Points on a hilly landscape, in no order, each with its height.
A ball rolls from a point to the lowest of its 2 nearest points, and stops where none of them is lower. Distance is the straight distance between rows; heights are no part of it.
muba height 697: [103  97 134 145  83 122  93  76  96  55 109 113  88  81 101  80 125  93
  82 108]
Bonen height 633: [112 123  67  73 107  95 136 101 126 124  91  61 126  83 118 154 109  70
 116  70]
gav height 398: [107 105 144 126  45 141  69  99  77  41  97 117  77 139  94 100  94 142
  93 145]
Nul height 474: [ 80  78 105  82  88 101 101 117 109 123 110 109 110  72 119  95  99  98
 122  90]
Zuref height 765: [ 92 134 131  93  82 129  93 124 103  92 114  93  98 109 118  91  85 137
 111 121]
fev height 289: [ 99  95 145 110  68 101  78  74  96  80 102  99 132 107  73  87 106 114
 107 126]
bak height 472: [105  82 101 115 118  98  96 103 101  98 104 134  95  77 123  86  84  84
 101  98]
Kule height 650: [ 83 122 120 114  76 109  96 108 119  78  99 113  99 100  76  91  98 104
  86 117]
kasaf height 725: [113  72  38 127 130  79  94  92  84 103  62 120 101  97  90 110 126  88
  83  88]
nusad height 399: [103  75 114 131  72 126  83  75  87  70 114  96  74 112 110  83  93 127
  65 125]
Furo height 233: [108 106 149 114  55  91  83  84  73  80  93  96 115 130  80  91  90 133
 102 128]
Kori height 162: [106 129 162  84  74  80  94  98  87  90  92  87 115 132  85  92 103 127
 103 112]
lon height 649: [ 78 106  66  99 101 103  88  99 108  87 109  90 111 100 109  77 114  85
 110  95]
bipas height 596: [109  82  91 120  85 126  93  90 100  58  84 122 107  91 105  76 106 102
  63 111]
dep height 450: [132  68 104 140  78 143 101  75  79  63 105 110  70 106 118  81  74 118
  54 121]
rebez height 538: [ 83 100 148  83  94 107  93  90  99  94 109 124  99  93  97 101  71 112
 106 110]
Gulen height 345: [101  91 141 118  66 138  84  86  87  53 120 120  78 119 108  89 102 125
  86 121]
rin height 221: [ 72 125 163 128  55 106  87 119  95  93 107  96  95 140  97  98  96 124
 135 104]
fegob height 834: [102 103  60  91 126 100 124 145 106 124  98  98  99  98 117 114 113  94
  96  77]
Fon height 869: [ 95  75  52 116 144  94  83  82  98 118  60  96  89  91 117  87  97 119
  91  87]
vir height 361: [ 89  95 111 103  90 114  84  81  84 110 121  94  93  93  76  72  93  87
 113 100]
pevop height 771: [109 118 137 113  89  89 101  96  82  75 103 116  86 107  95  80  65 108
  79 117]
Butev height 382: [106  55  59  99 122  80  95 114  85 125  85 127  79  77 109 110 120  80
 107  91]
Zaf height 237: [ 93  63 112 113 102 109 113 113 101 110 120  93 106 108  87  87 110 118
  81 105]
liko height 852: [102  96  61 107 131  76 115 127  99 104  96 123  99  97 115 113 102  88
  84  86]
naba height 655: [101 115 108  90  81  90 101 113  98  96 132 115 112 116  65 102  83  84
 101 120]
Bilit height 347: [ 92  87 113 129  88 113  77  74  91  74  94  95 124 104  81  70  88  96
  97 128]
meb height 674: [ 95 127  87  60  97 107 129  95 135 122 108  49 133 104 120 135  87  80
 108  63]
gazus height 635: [ 91 111  91 104  87  79 110 115 102 107 111 105 108  99  79  89  88  74
  84  92]
loti height 473: [122  83  46  98 143  61  68 107  88 122  57 113  77 108 133 147 144  80
 145  59]
pup height 733: [ 84 128 102  84  95  85 105  98 141  99 117  99 112  94  97 119  73  87
 106  81]
gadin height 729: [ 86 120 109  67  93 113 114 114 144 130 107  84 119 110 103 118  73 123
 107 108]
Lutus height 147: [ 88 130 160  97  71 108 100 118 122 100 101  98 111 141  87 105  99 115
 140 110]
taku height 661: [ 94 109  28 100 122  84 104 124 102 144  65  87 104  90 102 130 125  73
 110  77]
rotos height 508: [131  67  77 134 107 121  94  72  73  66  97  88  93 103 121  74  90 118
  63 116]
Led height 621: [ 88  88  39 104 119 106  92  99 105  97  99 103 103 105 112  90 129  87
  99  83]
Sato height 322: [ 80  95 131 115  68 121  81  95  74  92 118 109  97 112  83  62  89  87
 111 104]
bam height 354: [100  90 129 111  68 121 113 117  78  72 109 119 106 115  86  82 122 108
  72 114]
moli height 756: [125 102 131 110  86 107  85  93  76  56 111 108  77 117 107  83  67 110
  72 142]
reru height 294: [101 121 142  61  95  92 113  85  97  92  91  86 109 103  92  98 109  93
  88 117]
Fisen height 626: [ 84 109  93 117  97 113  97 108 106  72  84 119  98 101  88  73  99 104
  73 104]
Pavo height 590: [107 102  73  93 173  77  99  99 107 128  52  89  82  94 124 140 115  87
 121  74]
Ral height 672: [ 93 112 100 101  83  93  92  94 103  79 127  88 114 107 110  81 114 101
 102  93]
Bog height 391: [ 89 107 144 128  60 127 105 122  75  71 106 129  87 128  77  87 102 112
  87 107]
depa height 507: [ 84  72 122 105 104 115  98  97 107  87 109 136  82  82 109  94  79 106
  91 115]
dumut height 531: [103 105  69  91 149  77 106  95 106 132  76  91  89  87 105 124  99  70
 109  66]
fenok height 636: [120  65  61 144  98 115  97  94  97  81  74 122  89  85 108  82  97  96
  63 100]
muvoz height 682: [113  52  50 138 129 109  95  94  98  91  60 125  86  94 113 103 127  96
  81 102]
doneg height 502: [ 96 126 136  72 100 106 109  73 122 113 112  55 113 101  76 119 102 101
 118 105]
Vonen height 886: [126  72  63 124 123 104 115 103  93  90 116 119  79  92  99  83 121  80
  86  80]
tave height 612: [ 79 109  82  90 105  92 111 118  96 136  96  98 112 106  94  98  82  70
 101  82]
riv height 363: [ 85 103 108  64 112  83 121  83 103 111  95  81 110  97  92 104 118  92
  87  86]
sorim height 587: [ 88  97  42  68 127  99  98 103  99 115  79 100  98 100 115 100 130  75
 100  74]
Tev height 816: [ 92 106  76  71  98 103 124 133 108 125  89 100  97  86 115  94 113 105
  91  90]
kunak height 622: [ 94 109  49  76 105  89 103 101 103 119  83  77 111  88 102 116 133  63
 112  85]
zade height 782: [ 94 132 106  81  91 126  99 117  96 100 110  93 103 104 111  78 104 132
  91  98]
kaz height 798: [124  69  53 144 151  75  84  97  84 130  49  98  94 109 100 127 116 109
 120  70]
vepid height 537: [111  95  34  80 138  72  79  98  92 122  71  94  86 105 125 121 134  76
 119  62]
Tuma height 482: [106 105 152 111  61  99  82 106 111  76 113 112  81 116 100  98  93 139
 116 133]
Fadog height 670: [105 100 125 104  85  97 104 110 105  85 134 122  83 107  82  89  81  78
 105 128]
Kef height 304: [ 80  85 118  95  89 120 122 112  94  90 107 111 112 116  86  87 119 117
  81  90]
Kisu height 396: [115  83  54 109 143  70  93 109 100 146  71 113  85 100 127 153 116  75
 144  47]
binen height 513: [ 92  87  96 102 117  99 115 103  96 121 111  90 122  61 122 104 104  85
 114  80]
Zuli height 38: [ 91 113 153  98 100 106 130 119 129 106 105  87 111 125  86 105  89 102
 114 108]
Sudeg height 868: [110  94  57 121 126  88 108 102  97  87  99 127  74  83 102 104 103  95
  78  83]
zufat height 148: [ 90  96 125 107 108 105 118 108 107 114 117  76 108 107  97  95  96 104
 105 102]
Tasov height 296: [106 117 148  83  62  96  97 111  85 120 116  99 113 114  82  79  94  97
 134 108]
miza height 675: [120 107  77  73 110  88 138 107 133 141  75  66 126  89 118 130  87  52
 116  53]
gupir height 767: [104  88  36 136 126  64  91  99  88 118  62  93  89  98  97 117 146  71
 109  69]
peme height 305: [105  68  47 118 129  64  83 112 102 129  78 130  71  78 107 136 122  81
 130  69]
mabi height 753: [104 120  74  76 105  82 116  92 136 115 110  93 122 106  80 116  80  64
 111  80]
salu height 704: [ 75 131 104  58  89 111 108 105 130 118 112  60 123 122 110 131  63  88
 114  87]
furaz height 392: [ 87 110 132  90  77 129  88  95  90  70 134 110  76 113  78  99 109 118
  92 123]
Vula height 427: [ 96 135 139  75  86 106  93  84 101  73 133 100  85 112  82 118  95 112
 103 108]
zivub height 797: [ 83 124 107  67  85 112 116 122  98 128 108  89 104 110 108  93 101 111
  85  88]
Zurug height 457: [ 79 119 116  50 100 107  95  87  86  94 131  95  89 107  91 116  91 116
  98 110]
ruz height 637: [101  70  90 123 137 111 106  95  86 105  76 106 100  67  97  95 101 101
  88 117]
Dife height 739: [120 100 100  88 103 104  84  84  79  56 117 105  90 101 107  91  88 112
  84 141]
lugef height 433: [115 115 110  78 102  76 125 102 108 119 119  79 134  89 103 126  90  86
 107 103]
Pefar height 693: [ 79 118 116  97  69  93  99  98 130  89 125  96 106  97 112  93 102 127
 103  89]
luvuv height 384: [125 115 109  98  96  85 119 116 102 101 109 104 138  86 106  94  92 106
 105 110]
mufid height 552: [113  82 115  99  91 119  92  79 106  89 101 110  80  97 103  58 107 111
  89 125]
korop height 761: [110  77  49 119 154  76  83  96  74 123  44 118  98  91  98 124 111 103
 103  87]
Gorak height 696: [102  91  85  76 127 103 105 100  97 112 105 102 109  81  89 116  87 106
  96 118]
rorog height 420: [108  95  92  84 122  79 111  80 103  97  93 104 106 100  92  86 107  85
  90  75]
Gesel height 517: [109  92 140 105  69 104  91  89 112  87 110  91  83 106 104  69  96 124
  95 134]
zitos height 749: [ 84 133 125  80  81 113 103 125 115 111 100 104 114 100 101 104  72 114
 110 124]
Fode height 277: [ 88 118 141 104  59 107  87 117  84  93 123  95 105 132  99  70  96 110
 116 102]
Rubi height 669: [105  84  66 114 141  98 101 101 101 112  88 108 115  72  93 123  97  97
  98 120]
Pano height 460: [ 98 129 147  82  89 117  97  86 112 102 135  80 104 102  79 127  91 123
 120 106]
Lemet height 839: [115  61  45 148 140  90  80  89  98 120  66  96  89  95 104  90 101 109
 110  78]
pofo height 586: [ 91 121  82  76 118  97 127  99 128 119  98  52 103  76  98 138 116  79
 102  97]
zudeg height 805: [101  73  75 122  86 108  77  85  95  94 116 120  84  92 106  77  79 116
  76 101]
Fud height 718: [102 106  99  82 116 104  96 113  91  87 112  91 105  99 104  96  95 108
  99 141]
toz height 446: [117 113 165 125  58 112  73 103  80  66  97 105  63 129  99  98  91 149
 118 135]
taget height 435: [ 97  58  80  93 101  84  97 106  94 111 105 126  97  76 117  97  89  91
 110  92]
sirog height 341: [127 116 130  95  73 105 106 106  97 102 110 110 127  93  90  79  98 110
 119 108]
fafo height 478: [112 108  96  94 114  74 126  96  91 130 120  86 122  79 111 122  91  76
 106  68]
lazak height 228: [ 92 127 162  86  90 101  96  94  79 104  87  84 104  99  87  86 100 117
 106 119]
daka height 788: [118  92  96 112  89  99 101  98  84  82 117 119  93 113  99  64  73 112
  81  98]
fen height 714: [ 86 124 108  77  75  81 109  92 140  96 118  83 103  91 105 111 106 100
  92  78]
larik height 477: [ 94  90  69  94 138  67 106  81  86 116  77  96  99  93  92 112 105  83
  87  79]
poseg height 575: [101 102  59  80 126  86 114 105  95 152  86  82 107  90  98 123  80  67
 117  77]
gazon height 544: [ 98 128 111  60 105 109 115  94 135 107 112  54  98  82  99 129 100  96
 109 105]
Tunof height 594: [107  65  90 111 119 110  94  73 103  95  88  94  92  90  98  77 108 105
  97 118]
tutuz height 673: [ 95 106 113 134  71 106  90  97 106  68 121 104 104  72  83  85 114 102
  83 125]

For each start below, name the point where the ball stops.
Dife: Gulen
Lemet: bipas
pup: sorim

Call two points neighbours if one is among the 2 nearest of the other. Go from one point of each pair to the other, from neighbour to neighbour, staying as low as possible. Name the highest point that can't be avoided.
taget / Vula: binen
Gulen / Kori: Bog
Kori / Zuli: Bilit
